Points, in no order, along strands that fork and pass close to each other.
In the rows, zero is written as 100.
Points whose rows are less than 91.8 apart are linked; no others are.
J496: 95; 110; 106; 90; 86; 101; 113; 94; 83; 112; 68; 110; 122; 75; 115; 85; 58; 115; 141; 104; 76; 125; 93; 108; 109; 87; 91; 109; 112; 88; 129; 83; 93; 109; 91; 97; 78; 98; 116; 102; 73; 96; 88; 91; 103; 85; 96; 127
J696: 102; 87; 105; 101; 138; 82; 103; 121; 130; 75; 88; 97; 68; 94; 81; 106; 117; 100; 70; 91; 107; 74; 109; 97; 74; 76; 79; 72; 78; 105; 89; 115; 146; 102; 117; 108; 104; 102; 105; 62; 129; 117; 70; 107; 128; 100; 117; 87
J697: 103; 99; 123; 96; 89; 96; 99; 85; 87; 127; 137; 133; 111; 125; 150; 95; 78; 96; 116; 86; 134; 106; 96; 117; 106; 132; 101; 138; 96; 78; 116; 91; 73; 88; 73; 106; 116; 95; 101; 122; 98; 78; 116; 74; 80; 112; 108; 101
J225: 96; 103; 102; 112; 121; 88; 100; 117; 91; 95; 43; 107; 100; 84; 83; 71; 86; 116; 121; 100; 73; 118; 110; 77; 123; 71; 99; 74; 127; 99; 116; 85; 126; 136; 102; 90; 81; 108; 117; 71; 79; 117; 82; 102; 130; 81; 100; 124
J503: 89; 88; 94; 88; 83; 101; 104; 85; 95; 103; 120; 125; 115; 105; 113; 90; 90; 112; 118; 97; 79; 111; 104; 115; 103; 106; 104; 133; 109; 74; 104; 110; 58; 89; 86; 125; 99; 119; 101; 114; 104; 104; 110; 107; 90; 106; 100; 91
J954: 90; 80; 96; 72; 125; 81; 110; 118; 125; 92; 93; 114; 78; 84; 95; 104; 91; 105; 91; 78; 105; 73; 103; 123; 67; 75; 59; 107; 78; 83; 120; 105; 145; 90; 98; 114; 108; 87; 120; 81; 131; 111; 75; 80; 115; 95; 125; 104
J735: 84; 76; 103; 69; 105; 126; 103; 83; 120; 102; 121; 110; 129; 94; 103; 105; 94; 104; 100; 105; 75; 71; 101; 106; 74; 93; 115; 119; 120; 62; 84; 113; 63; 58; 89; 133; 106; 89; 110; 124; 128; 129; 107; 130; 99; 120; 85; 91
J797: 131; 107; 90; 75; 84; 125; 116; 89; 91; 116; 107; 93; 87; 108; 118; 92; 103; 86; 104; 97; 115; 126; 104; 108; 120; 131; 89; 124; 89; 113; 82; 89; 65; 107; 104; 97; 94; 92; 79; 123; 99; 84; 114; 84; 78; 125; 87; 104
J62: 114; 113; 106; 128; 112; 114; 82; 106; 114; 85; 88; 79; 109; 101; 87; 100; 116; 94; 90; 122; 99; 93; 101; 63; 90; 104; 125; 48; 113; 108; 72; 114; 115; 100; 101; 98; 94; 83; 104; 96; 81; 112; 106; 139; 101; 94; 90; 99
J635: 124; 97; 93; 81; 96; 125; 100; 95; 114; 126; 126; 75; 91; 109; 106; 125; 116; 89; 73; 97; 131; 90; 97; 92; 103; 127; 108; 103; 86; 116; 60; 88; 75; 84; 116; 86; 103; 87; 67; 114; 112; 95; 110; 100; 80; 132; 78; 96
J724: 94; 84; 76; 47; 120; 90; 120; 103; 120; 85; 98; 120; 73; 82; 83; 109; 108; 111; 94; 81; 79; 70; 120; 139; 66; 67; 53; 113; 75; 95; 107; 108; 124; 99; 108; 122; 106; 122; 103; 88; 135; 116; 76; 95; 102; 95; 124; 88
J327: 128; 106; 96; 57; 108; 103; 105; 91; 110; 139; 136; 121; 109; 88; 125; 123; 83; 117; 106; 79; 109; 95; 92; 121; 75; 116; 76; 121; 84; 121; 85; 73; 73; 75; 105; 94; 87; 107; 85; 125; 103; 90; 82; 91; 74; 113; 82; 116
J320: 92; 108; 126; 108; 104; 76; 107; 107; 96; 108; 97; 128; 117; 72; 124; 110; 47; 116; 123; 88; 112; 90; 71; 107; 82; 87; 76; 87; 96; 97; 139; 88; 127; 80; 99; 88; 88; 92; 124; 87; 88; 86; 62; 77; 103; 79; 109; 126
J615: 99; 97; 98; 105; 105; 75; 94; 113; 107; 97; 114; 106; 91; 100; 101; 112; 104; 105; 80; 82; 116; 99; 93; 104; 91; 101; 78; 106; 88; 111; 104; 98; 120; 94; 111; 96; 95; 111; 100; 84; 104; 94; 86; 85; 103; 102; 111; 105
J511: 104; 88; 104; 84; 134; 104; 103; 114; 109; 113; 121; 81; 91; 119; 107; 113; 132; 83; 72; 82; 138; 66; 95; 78; 90; 102; 119; 91; 122; 87; 90; 89; 103; 84; 80; 104; 124; 73; 97; 97; 133; 105; 112; 86; 121; 128; 96; 109
J487: 116; 97; 88; 70; 129; 96; 108; 115; 124; 80; 89; 87; 58; 91; 83; 107; 130; 99; 64; 88; 104; 90; 114; 100; 89; 78; 74; 85; 76; 121; 83; 105; 123; 112; 126; 100; 94; 118; 83; 64; 123; 104; 76; 103; 119; 115; 112; 87
J130: 73; 90; 123; 161; 105; 79; 68; 112; 106; 71; 96; 103; 105; 100; 70; 93; 101; 103; 91; 119; 78; 91; 97; 75; 89; 86; 121; 62; 109; 85; 99; 132; 129; 96; 105; 104; 106; 97; 122; 88; 85; 118; 108; 129; 111; 70; 109; 86
J528: 114; 98; 80; 69; 89; 111; 108; 84; 121; 93; 127; 108; 88; 99; 92; 114; 125; 107; 85; 89; 90; 92; 110; 123; 80; 104; 82; 117; 71; 122; 76; 111; 76; 83; 130; 108; 100; 127; 82; 109; 121; 103; 102; 112; 65; 111; 100; 75
J916: 76; 93; 100; 148; 101; 81; 83; 115; 97; 74; 95; 82; 78; 121; 83; 84; 134; 91; 73; 104; 117; 111; 105; 82; 118; 96; 106; 98; 90; 95; 117; 117; 128; 121; 95; 94; 118; 104; 104; 75; 110; 96; 115; 86; 117; 105; 121; 89
J522: 91; 103; 96; 120; 124; 118; 91; 108; 90; 101; 90; 93; 130; 108; 108; 90; 91; 104; 110; 128; 100; 90; 96; 71; 101; 99; 139; 76; 155; 62; 97; 110; 103; 99; 64; 111; 99; 87; 119; 106; 73; 114; 118; 129; 125; 89; 90; 114
J134: 139; 116; 87; 87; 112; 131; 121; 100; 83; 138; 107; 72; 99; 127; 119; 119; 109; 67; 98; 103; 150; 91; 93; 90; 119; 132; 126; 93; 128; 117; 77; 75; 87; 106; 87; 79; 108; 68; 77; 115; 108; 83; 113; 85; 108; 123; 72; 120
J341: 118; 109; 114; 114; 98; 103; 85; 96; 100; 123; 127; 88; 115; 119; 124; 131; 98; 92; 87; 103; 132; 90; 89; 90; 97; 135; 119; 93; 109; 114; 68; 85; 84; 83; 96; 90; 92; 95; 80; 117; 91; 86; 108; 105; 90; 115; 81; 105
J4: 116; 126; 97; 137; 92; 119; 96; 105; 82; 107; 60; 71; 95; 111; 91; 92; 102; 79; 109; 122; 120; 125; 104; 83; 131; 114; 109; 80; 102; 124; 107; 86; 123; 137; 103; 62; 101; 68; 90; 100; 71; 88; 100; 88; 103; 93; 86; 115
J169: 122; 101; 77; 64; 129; 92; 119; 123; 98; 98; 78; 96; 75; 93; 106; 90; 110; 101; 90; 76; 112; 108; 111; 99; 106; 88; 74; 104; 109; 110; 107; 80; 113; 126; 97; 102; 87; 106; 96; 76; 109; 95; 83; 77; 125; 115; 103; 124
J712: 129; 116; 84; 93; 130; 140; 114; 110; 106; 88; 70; 63; 73; 100; 89; 80; 139; 74; 83; 115; 117; 87; 106; 63; 107; 89; 123; 61; 113; 105; 80; 109; 117; 120; 81; 98; 109; 62; 98; 89; 113; 114; 100; 117; 127; 113; 91; 109
J56: 124; 113; 97; 97; 92; 143; 100; 91; 114; 99; 95; 58; 100; 101; 95; 102; 121; 77; 83; 127; 106; 104; 100; 81; 98; 117; 123; 83; 87; 111; 66; 112; 83; 94; 106; 96; 98; 59; 86; 129; 100; 103; 121; 126; 86; 117; 75; 91
J321: 69; 95; 114; 139; 87; 64; 90; 110; 90; 97; 103; 107; 90; 115; 103; 97; 91; 100; 96; 86; 132; 112; 94; 107; 116; 103; 84; 116; 78; 96; 137; 98; 138; 109; 103; 84; 114; 108; 109; 83; 102; 79; 103; 54; 96; 93; 129; 103
J799: 133; 121; 95; 101; 99; 100; 97; 108; 106; 116; 85; 80; 96; 94; 94; 119; 95; 104; 94; 100; 104; 117; 92; 88; 109; 112; 94; 75; 96; 145; 65; 77; 100; 111; 125; 72; 69; 113; 77; 91; 71; 91; 79; 111; 92; 101; 80; 113
J94: 114; 97; 86; 59; 115; 92; 120; 121; 102; 104; 66; 108; 87; 80; 109; 88; 75; 106; 112; 81; 99; 110; 102; 115; 93; 81; 60; 107; 95; 104; 126; 78; 127; 115; 100; 98; 83; 91; 113; 83; 106; 100; 69; 78; 109; 101; 108; 124
J227: 116; 105; 110; 91; 139; 80; 97; 111; 99; 122; 132; 126; 135; 92; 127; 128; 72; 117; 108; 80; 119; 67; 72; 91; 76; 103; 103; 80; 142; 104; 94; 72; 101; 78; 78; 103; 86; 103; 107; 103; 101; 102; 71; 97; 120; 93; 84; 130
J204: 49; 81; 98; 125; 114; 81; 103; 93; 98; 86; 67; 119; 110; 75; 59; 86; 60; 124; 111; 118; 41; 98; 103; 106; 102; 55; 107; 101; 116; 76; 113; 117; 111; 106; 113; 113; 93; 123; 127; 73; 99; 139; 88; 126; 124; 73; 106; 98
J407: 87; 101; 101; 96; 78; 126; 114; 92; 91; 100; 72; 87; 110; 96; 117; 76; 80; 83; 126; 115; 110; 113; 103; 113; 100; 99; 92; 118; 83; 67; 139; 107; 118; 95; 79; 100; 118; 46; 125; 113; 103; 99; 108; 82; 94; 92; 106; 107
J699: 92; 110; 141; 130; 86; 87; 67; 90; 78; 121; 136; 116; 123; 127; 129; 110; 96; 99; 99; 109; 99; 107; 88; 91; 109; 129; 140; 106; 121; 94; 86; 102; 63; 89; 76; 104; 98; 119; 87; 130; 71; 77; 126; 116; 93; 97; 93; 93
J915: 114; 132; 129; 134; 102; 116; 73; 91; 79; 125; 90; 93; 132; 107; 119; 110; 85; 93; 124; 131; 96; 99; 95; 81; 105; 121; 151; 69; 141; 101; 87; 90; 95; 108; 74; 92; 91; 91; 100; 130; 36; 79; 126; 128; 98; 68; 86; 111
J831: 105; 106; 115; 110; 120; 83; 95; 103; 90; 114; 108; 120; 134; 93; 126; 110; 61; 115; 121; 98; 105; 89; 77; 89; 90; 102; 116; 76; 143; 92; 106; 84; 104; 91; 74; 102; 80; 100; 115; 98; 74; 96; 87; 105; 118; 81; 90; 128
J815: 108; 113; 108; 111; 75; 89; 92; 100; 97; 120; 85; 91; 93; 93; 92; 115; 87; 102; 106; 95; 101; 126; 92; 109; 122; 115; 77; 104; 68; 140; 91; 75; 107; 115; 136; 61; 78; 112; 79; 96; 75; 85; 81; 86; 79; 96; 95; 103
J462: 104; 107; 90; 71; 63; 100; 115; 84; 104; 105; 96; 109; 107; 83; 94; 102; 72; 108; 132; 93; 79; 104; 100; 132; 84; 102; 64; 120; 51; 112; 109; 92; 109; 80; 110; 99; 105; 105; 103; 118; 108; 101; 84; 91; 55; 88; 120; 88
J607: 89; 85; 89; 93; 123; 76; 101; 108; 97; 90; 101; 128; 100; 78; 94; 100; 84; 127; 101; 89; 71; 98; 94; 102; 91; 74; 86; 98; 129; 91; 106; 99; 95; 100; 99; 116; 74; 134; 106; 75; 99; 114; 77; 113; 133; 87; 101; 112
J11: 86; 77; 91; 78; 102; 97; 102; 92; 106; 98; 140; 136; 121; 91; 104; 111; 93; 117; 100; 90; 76; 75; 99; 122; 73; 95; 93; 126; 111; 80; 100; 113; 67; 68; 94; 131; 103; 125; 100; 112; 124; 116; 96; 118; 99; 105; 97; 87
J929: 90; 92; 104; 108; 97; 121; 106; 106; 105; 95; 93; 81; 101; 113; 114; 84; 105; 78; 97; 110; 127; 94; 99; 99; 92; 104; 113; 109; 98; 61; 124; 115; 119; 92; 72; 102; 125; 40; 120; 115; 110; 103; 114; 86; 107; 102; 100; 107
J920: 123; 118; 85; 120; 115; 126; 105; 111; 92; 98; 71; 68; 92; 117; 98; 88; 118; 71; 96; 117; 137; 104; 101; 77; 113; 110; 118; 74; 115; 107; 102; 101; 131; 124; 83; 81; 113; 57; 101; 96; 93; 98; 103; 98; 116; 98; 86; 117
J484: 58; 83; 102; 126; 77; 75; 98; 101; 101; 68; 86; 102; 101; 102; 67; 87; 106; 105; 109; 105; 64; 105; 114; 115; 110; 81; 93; 114; 73; 91; 128; 118; 122; 109; 107; 108; 124; 115; 116; 89; 124; 115; 107; 99; 97; 78; 130; 69
J810: 143; 121; 91; 107; 108; 116; 109; 100; 87; 140; 92; 79; 110; 125; 125; 131; 84; 79; 108; 111; 153; 97; 82; 100; 113; 135; 122; 81; 126; 129; 82; 65; 109; 114; 94; 68; 93; 78; 87; 105; 83; 73; 94; 89; 103; 100; 76; 125
J526: 89; 92; 129; 115; 97; 88; 81; 96; 90; 118; 147; 118; 123; 131; 139; 108; 96; 98; 94; 95; 123; 95; 92; 94; 99; 129; 123; 117; 114; 82; 101; 101; 76; 78; 73; 110; 114; 103; 99; 125; 99; 86; 121; 97; 95; 116; 96; 91
J946: 100; 88; 69; 82; 96; 91; 106; 93; 102; 94; 126; 120; 62; 121; 91; 94; 130; 95; 83; 74; 124; 97; 121; 124; 108; 103; 72; 141; 70; 100; 108; 110; 100; 115; 110; 110; 123; 133; 86; 85; 125; 91; 117; 69; 75; 127; 126; 83
J80: 73; 99; 110; 152; 103; 94; 75; 111; 100; 71; 74; 82; 95; 109; 68; 74; 123; 98; 94; 121; 89; 109; 110; 73; 117; 85; 116; 77; 94; 88; 115; 123; 129; 121; 95; 90; 116; 86; 116; 86; 95; 113; 114; 111; 117; 84; 110; 92
J428: 85; 84; 97; 109; 114; 79; 94; 113; 111; 72; 108; 101; 88; 97; 87; 100; 118; 103; 74; 95; 92; 88; 106; 100; 86; 82; 92; 95; 95; 95; 106; 120; 117; 95; 106; 115; 103; 110; 109; 77; 119; 109; 95; 108; 120; 97; 115; 85
J472: 89; 98; 88; 88; 58; 88; 114; 78; 94; 82; 90; 113; 98; 97; 69; 96; 89; 111; 130; 92; 69; 106; 118; 131; 104; 97; 66; 125; 47; 117; 117; 91; 119; 99; 113; 99; 127; 127; 95; 109; 119; 106; 95; 85; 52; 84; 136; 67
J164: 96; 88; 110; 67; 93; 132; 110; 84; 118; 113; 103; 99; 130; 86; 120; 103; 76; 99; 118; 110; 87; 83; 96; 112; 74; 104; 107; 114; 99; 64; 95; 102; 81; 59; 81; 121; 104; 55; 118; 135; 109; 118; 106; 115; 86; 107; 85; 104
J690: 55; 72; 90; 110; 120; 66; 103; 104; 96; 83; 92; 139; 100; 77; 75; 98; 68; 124; 100; 95; 57; 87; 94; 119; 89; 60; 81; 112; 114; 81; 123; 117; 110; 100; 105; 120; 94; 139; 117; 66; 114; 126; 77; 115; 133; 75; 116; 96
J301: 50; 85; 118; 143; 78; 58; 86; 106; 89; 85; 111; 117; 100; 111; 89; 84; 90; 105; 107; 96; 91; 111; 98; 108; 117; 92; 99; 118; 86; 81; 140; 118; 122; 103; 100; 104; 123; 119; 121; 92; 106; 94; 113; 72; 102; 77; 130; 85
J196: 64; 92; 124; 131; 96; 72; 94; 103; 98; 94; 98; 128; 119; 77; 104; 100; 46; 114; 119; 102; 91; 85; 74; 104; 86; 79; 87; 86; 99; 74; 139; 113; 128; 76; 100; 101; 104; 97; 136; 87; 97; 107; 78; 93; 108; 68; 119; 105
J240: 102; 117; 103; 123; 74; 105; 97; 103; 85; 110; 63; 76; 84; 102; 89; 100; 93; 86; 109; 111; 110; 134; 105; 100; 145; 117; 86; 105; 71; 134; 106; 77; 115; 139; 128; 53; 95; 89; 81; 100; 83; 84; 96; 74; 85; 102; 95; 106
J202: 91; 99; 117; 127; 69; 90; 77; 89; 108; 92; 128; 104; 110; 110; 98; 118; 110; 98; 89; 108; 91; 104; 97; 103; 89; 118; 108; 104; 81; 110; 81; 119; 84; 79; 114; 107; 98; 110; 92; 115; 92; 95; 112; 120; 79; 97; 99; 74
J701: 90; 98; 87; 125; 115; 93; 91; 121; 82; 85; 101; 86; 90; 122; 101; 76; 130; 97; 84; 105; 117; 108; 104; 70; 118; 92; 123; 91; 129; 79; 115; 110; 107; 118; 71; 107; 111; 106; 106; 80; 105; 96; 117; 94; 137; 102; 111; 104
J192: 98; 110; 123; 134; 94; 91; 100; 101; 79; 112; 85; 97; 106; 114; 131; 103; 71; 93; 113; 103; 143; 107; 85; 103; 107; 107; 100; 93; 105; 102; 138; 84; 134; 108; 90; 74; 103; 78; 113; 96; 80; 69; 94; 66; 103; 84; 104; 119
J551: 86; 109; 122; 124; 59; 76; 81; 79; 82; 91; 104; 103; 95; 102; 73; 89; 118; 108; 112; 107; 57; 124; 108; 111; 126; 103; 117; 116; 83; 120; 92; 104; 68; 117; 132; 92; 101; 141; 88; 108; 77; 96; 117; 99; 81; 87; 100; 76
J888: 105; 103; 100; 80; 84; 94; 113; 89; 86; 120; 113; 125; 100; 101; 131; 90; 76; 101; 123; 80; 119; 119; 99; 126; 106; 114; 76; 135; 84; 95; 125; 85; 93; 101; 89; 100; 102; 105; 102; 107; 95; 78; 101; 63; 80; 106; 112; 116
J628: 104; 102; 99; 111; 83; 116; 91; 94; 115; 84; 113; 76; 97; 110; 90; 106; 130; 89; 72; 112; 102; 101; 103; 89; 96; 113; 116; 90; 83; 110; 73; 120; 84; 91; 115; 101; 101; 96; 89; 107; 105; 100; 116; 123; 85; 117; 95; 76
J242: 104; 106; 87; 67; 67; 113; 120; 85; 99; 96; 64; 95; 104; 80; 88; 77; 85; 101; 136; 103; 65; 128; 108; 122; 113; 99; 71; 118; 72; 107; 111; 89; 93; 108; 109; 103; 92; 101; 103; 118; 104; 103; 92; 97; 72; 96; 107; 95
J358: 95; 84; 97; 75; 104; 134; 117; 98; 112; 97; 106; 81; 82; 114; 103; 85; 127; 74; 92; 99; 117; 92; 106; 98; 92; 106; 113; 119; 91; 66; 105; 112; 90; 92; 76; 111; 133; 42; 101; 122; 131; 108; 127; 89; 100; 123; 96; 102
J695: 136; 114; 83; 92; 94; 126; 103; 103; 113; 118; 103; 62; 88; 102; 96; 124; 111; 90; 75; 108; 126; 101; 88; 81; 114; 123; 107; 75; 94; 133; 50; 87; 88; 105; 127; 74; 85; 95; 62; 97; 93; 92; 92; 112; 88; 121; 77; 99
J995: 98; 117; 109; 120; 111; 129; 90; 94; 83; 120; 74; 98; 140; 98; 119; 93; 65; 105; 133; 134; 94; 102; 98; 83; 105; 103; 138; 80; 150; 69; 108; 96; 102; 105; 69; 100; 89; 78; 117; 119; 46; 101; 117; 128; 110; 75; 82; 120
J741: 119; 105; 91; 89; 117; 122; 103; 103; 112; 80; 84; 74; 97; 93; 92; 90; 127; 96; 85; 111; 93; 99; 107; 71; 97; 88; 117; 65; 117; 102; 77; 110; 94; 102; 97; 112; 88; 91; 101; 90; 102; 114; 102; 131; 117; 108; 91; 95
J586: 98; 101; 100; 77; 88; 125; 120; 90; 89; 111; 79; 102; 120; 87; 129; 84; 61; 100; 133; 111; 97; 113; 97; 117; 101; 99; 97; 114; 109; 71; 125; 92; 92; 92; 80; 105; 91; 68; 120; 116; 89; 97; 100; 92; 95; 97; 91; 118
J252: 113; 94; 81; 82; 91; 124; 108; 86; 95; 89; 129; 94; 71; 119; 105; 78; 147; 85; 80; 90; 115; 109; 118; 95; 119; 108; 113; 125; 96; 95; 93; 119; 58; 108; 95; 118; 122; 111; 82; 102; 128; 93; 129; 93; 88; 143; 110; 75
J353: 101; 85; 83; 71; 128; 95; 110; 116; 103; 84; 98; 98; 79; 96; 104; 90; 121; 104; 82; 85; 102; 94; 115; 96; 97; 79; 94; 104; 116; 83; 105; 105; 102; 109; 88; 122; 97; 113; 101; 77; 125; 103; 97; 95; 131; 119; 112; 99
J865: 127; 105; 86; 48; 100; 111; 118; 96; 104; 117; 101; 116; 113; 71; 117; 101; 80; 121; 123; 84; 79; 114; 95; 120; 88; 101; 75; 117; 103; 109; 94; 78; 69; 90; 100; 108; 69; 110; 93; 120; 93; 98; 80; 103; 89; 106; 81; 120
J748: 87; 88; 98; 116; 115; 94; 90; 114; 97; 86; 113; 101; 112; 108; 102; 94; 103; 106; 88; 111; 97; 92; 98; 77; 98; 93; 126; 89; 137; 68; 100; 115; 95; 91; 77; 120; 100; 106; 113; 93; 101; 113; 112; 121; 128; 100; 98; 99
J125: 85; 77; 80; 95; 101; 84; 104; 99; 114; 89; 146; 130; 75; 122; 93; 111; 132; 100; 74; 74; 117; 68; 119; 128; 81; 96; 81; 131; 71; 96; 105; 124; 104; 89; 109; 118; 133; 131; 96; 92; 134; 99; 112; 85; 78; 118; 126; 67
J474: 117; 126; 121; 134; 94; 113; 76; 93; 88; 121; 103; 80; 122; 120; 120; 123; 99; 84; 99; 126; 120; 103; 92; 81; 106; 136; 141; 77; 115; 116; 67; 92; 91; 98; 88; 85; 93; 88; 84; 128; 62; 78; 123; 121; 90; 92; 84; 103
J172: 62; 81; 92; 103; 106; 79; 109; 102; 106; 55; 76; 105; 92; 88; 59; 92; 111; 110; 101; 108; 50; 88; 125; 115; 102; 62; 86; 104; 84; 99; 113; 121; 116; 117; 119; 116; 108; 131; 106; 71; 134; 126; 91; 121; 112; 79; 122; 64
J60: 65; 91; 102; 128; 109; 90; 91; 104; 92; 87; 57; 103; 104; 84; 65; 68; 87; 120; 115; 119; 53; 114; 114; 85; 123; 64; 117; 90; 120; 79; 114; 106; 110; 124; 107; 99; 96; 113; 123; 77; 84; 127; 104; 115; 126; 77; 103; 106
J843: 96; 80; 89; 70; 109; 104; 103; 93; 121; 96; 152; 128; 89; 106; 94; 122; 135; 106; 74; 78; 96; 58; 116; 123; 65; 89; 86; 121; 84; 106; 87; 118; 77; 73; 115; 123; 119; 125; 90; 105; 140; 111; 103; 108; 78; 115; 105; 68
J919: 128; 125; 94; 116; 108; 142; 85; 100; 105; 99; 104; 55; 108; 108; 94; 108; 130; 77; 83; 128; 113; 88; 98; 58; 106; 117; 143; 52; 116; 118; 53; 109; 91; 98; 96; 91; 99; 81; 91; 112; 85; 101; 120; 135; 99; 113; 82; 94
J908: 62; 92; 137; 157; 90; 75; 74; 104; 101; 88; 87; 117; 116; 82; 80; 94; 67; 112; 115; 116; 73; 90; 88; 91; 93; 81; 106; 70; 95; 83; 119; 120; 135; 89; 112; 96; 108; 90; 135; 94; 82; 117; 95; 112; 104; 62; 113; 94
J360: 114; 107; 77; 65; 87; 132; 122; 92; 102; 94; 62; 86; 100; 83; 98; 75; 102; 93; 116; 111; 75; 128; 110; 103; 112; 98; 89; 109; 102; 92; 101; 100; 81; 114; 99; 111; 84; 82; 101; 114; 100; 103; 103; 108; 96; 108; 88; 106
J994: 120; 114; 89; 93; 91; 130; 110; 96; 83; 101; 87; 81; 102; 106; 115; 81; 110; 83; 107; 113; 110; 125; 106; 91; 120; 117; 111; 104; 115; 96; 98; 99; 78; 113; 85; 100; 94; 77; 91; 123; 88; 91; 117; 97; 104; 111; 82; 112
J711: 123; 110; 79; 109; 110; 125; 103; 109; 95; 118; 110; 61; 83; 127; 105; 120; 134; 69; 71; 105; 157; 80; 91; 75; 123; 125; 129; 79; 115; 111; 71; 89; 105; 109; 94; 74; 115; 77; 77; 88; 112; 91; 110; 92; 113; 125; 90; 113
J112: 119; 106; 87; 68; 113; 96; 108; 104; 116; 83; 86; 95; 81; 81; 83; 103; 117; 108; 86; 90; 78; 109; 110; 103; 96; 85; 77; 88; 88; 133; 85; 97; 95; 108; 128; 100; 75; 133; 85; 81; 105; 105; 75; 115; 105; 104; 96; 90
J970: 91; 95; 80; 90; 74; 87; 106; 86; 97; 84; 106; 114; 85; 112; 81; 89; 116; 101; 110; 84; 92; 115; 118; 127; 114; 104; 70; 133; 62; 111; 112; 104; 103; 114; 114; 105; 119; 133; 88; 95; 116; 97; 111; 80; 66; 105; 129; 73
J188: 98; 75; 101; 62; 126; 113; 115; 105; 116; 117; 123; 98; 73; 116; 104; 108; 126; 83; 81; 67; 134; 74; 106; 97; 87; 97; 101; 121; 97; 80; 102; 91; 95; 86; 83; 107; 132; 63; 94; 107; 138; 99; 122; 71; 101; 134; 101; 110
J444: 87; 88; 84; 71; 110; 88; 116; 100; 115; 63; 101; 110; 83; 82; 76; 107; 125; 111; 86; 97; 67; 78; 124; 128; 78; 66; 71; 106; 83; 110; 99; 123; 103; 104; 124; 122; 100; 143; 93; 75; 131; 116; 83; 120; 102; 86; 119; 65
J926: 84; 103; 118; 118; 86; 72; 93; 100; 81; 111; 114; 119; 103; 106; 125; 97; 78; 106; 112; 88; 117; 118; 89; 110; 111; 108; 97; 117; 100; 94; 132; 92; 104; 105; 90; 96; 100; 109; 106; 99; 83; 75; 104; 64; 98; 90; 114; 113
J651: 86; 101; 97; 107; 68; 108; 97; 83; 90; 72; 97; 94; 96; 104; 75; 75; 131; 102; 109; 115; 57; 125; 112; 101; 121; 94; 118; 112; 98; 103; 92; 123; 59; 115; 116; 111; 100; 133; 90; 103; 99; 102; 126; 121; 84; 99; 100; 66
J3: 119; 95; 104; 65; 104; 149; 121; 95; 114; 115; 87; 76; 111; 92; 112; 98; 94; 81; 110; 111; 103; 93; 99; 96; 84; 104; 115; 102; 102; 82; 90; 98; 87; 82; 85; 105; 107; 32; 111; 137; 108; 113; 115; 107; 96; 109; 70; 113
J880: 117; 99; 100; 78; 125; 85; 95; 100; 108; 120; 140; 127; 121; 83; 120; 130; 89; 121; 93; 78; 103; 80; 85; 103; 68; 106; 81; 97; 110; 119; 89; 77; 87; 71; 100; 101; 82; 116; 90; 112; 105; 100; 68; 99; 108; 105; 84; 118
J848: 120; 103; 88; 90; 74; 120; 102; 78; 103; 105; 127; 100; 80; 120; 103; 98; 126; 92; 90; 98; 117; 116; 110; 106; 119; 130; 96; 128; 75; 114; 72; 109; 54; 100; 119; 103; 109; 115; 71; 110; 109; 88; 125; 94; 64; 133; 101; 76
J193: 121; 110; 93; 89; 100; 158; 117; 96; 106; 100; 80; 60; 91; 103; 95; 87; 119; 66; 93; 127; 114; 100; 103; 86; 99; 111; 118; 92; 92; 95; 90; 115; 97; 104; 86; 96; 116; 26; 95; 135; 105; 110; 119; 111; 101; 109; 74; 107
J868: 88; 108; 127; 130; 74; 57; 74; 93; 87; 100; 109; 113; 101; 91; 78; 108; 99; 116; 103; 98; 66; 112; 91; 106; 107; 98; 103; 99; 87; 127; 95; 95; 93; 105; 131; 85; 90; 135; 96; 98; 71; 95; 94; 94; 94; 79; 102; 95
J201: 79; 104; 131; 148; 81; 84; 64; 99; 90; 95; 125; 98; 111; 126; 102; 106; 110; 95; 88; 118; 97; 109; 92; 85; 102; 115; 137; 94; 108; 91; 91; 123; 88; 91; 92; 104; 107; 108; 98; 117; 75; 89; 128; 115; 97; 91; 103; 82
J165: 91; 100; 100; 96; 102; 88; 100; 94; 95; 102; 76; 120; 119; 68; 87; 92; 68; 127; 124; 102; 54; 114; 90; 101; 100; 76; 97; 94; 124; 93; 102; 93; 91; 107; 107; 105; 66; 121; 111; 89; 72; 114; 79; 117; 116; 81; 91; 120
J520: 93; 108; 112; 102; 99; 62; 96; 109; 92; 108; 97; 129; 102; 78; 102; 108; 69; 121; 115; 77; 92; 110; 83; 115; 98; 87; 64; 105; 87; 122; 133; 76; 123; 104; 116; 79; 84; 123; 108; 83; 86; 88; 64; 71; 100; 83; 112; 122
J827: 118; 115; 105; 122; 100; 85; 101; 107; 84; 129; 97; 98; 103; 120; 127; 126; 75; 95; 107; 93; 154; 106; 81; 103; 111; 123; 106; 93; 119; 124; 107; 64; 122; 115; 95; 68; 89; 97; 92; 86; 76; 66; 84; 69; 103; 95; 94; 128
J87: 109; 88; 96; 91; 119; 87; 97; 114; 112; 114; 131; 99; 92; 110; 113; 124; 113; 100; 67; 75; 138; 73; 95; 93; 85; 111; 97; 101; 106; 107; 88; 85; 107; 82; 101; 98; 105; 104; 90; 91; 118; 97; 96; 82; 109; 122; 101; 108
J749: 101; 103; 90; 80; 73; 103; 108; 81; 103; 76; 112; 109; 98; 94; 81; 100; 125; 110; 104; 97; 62; 111; 113; 118; 100; 93; 94; 115; 91; 121; 87; 116; 58; 99; 127; 113; 91; 149; 83; 101; 104; 104; 106; 123; 72; 97; 99; 65
J64: 83; 104; 127; 134; 97; 48; 77; 112; 90; 101; 98; 120; 95; 87; 82; 107; 81; 119; 104; 83; 87; 106; 86; 97; 107; 88; 89; 87; 96; 125; 114; 86; 124; 112; 125; 75; 93; 127; 110; 78; 78; 95; 76; 78; 111; 74; 108; 113
J956: 128; 110; 90; 64; 110; 105; 109; 105; 113; 102; 89; 104; 109; 72; 100; 107; 93; 118; 104; 92; 73; 108; 92; 97; 87; 94; 83; 84; 110; 126; 79; 83; 82; 94; 113; 105; 62; 115; 95; 102; 87; 105; 75; 122; 103; 98; 80; 111

A fork is a point with three links. Follow the links from the first point to the second and name the forks in between, in order.
J11, J915 => J56
J444, J799 => J926, J56
J511, J831 => J428
J954, J56 => J926

Follow the links from the first point to the second, and from the first to the third. Name the last point that the two ways share.
J444, J503, J799 => J56
J407, J169, J327 => J428
J711, J628, J172 => J926
J321, J3, J341 => J56
J60, J94, J487 => J428
J954, J827, J201 => J926

A fork is a point with three links, a tip a point with one. Leave the first point through the second and follow the links. Name the first fork or tip that comes.
J80, J916 => J56
J551, J651 => J252
J511, J188 => J225
J225, J60 => J428

Name the points in between on the shortest way along the links from the first point to the second, in order.
J635, J321 => J695, J799, J815, J240, J4, J920, J712, J741, J62, J919, J56, J628, J202, J201, J699, J526, J697, J888, J926
J586, J353 => J407, J929, J358, J188, J511, J87, J615, J428
J62, J64 => J741, J712, J920, J4, J240, J815, J799, J695, J635, J341, J474, J915, J995, J522, J748, J701, J916, J80, J130, J908, J196, J320, J520
J511, J327 => J87, J615, J428, J696, J487, J112, J956, J865
J252, J916 => J848, J797, J994, J360, J242, J462, J472, J970, J946, J125, J843, J528, J749, J651, J551, J868, J64, J520, J320, J196, J908, J130, J80
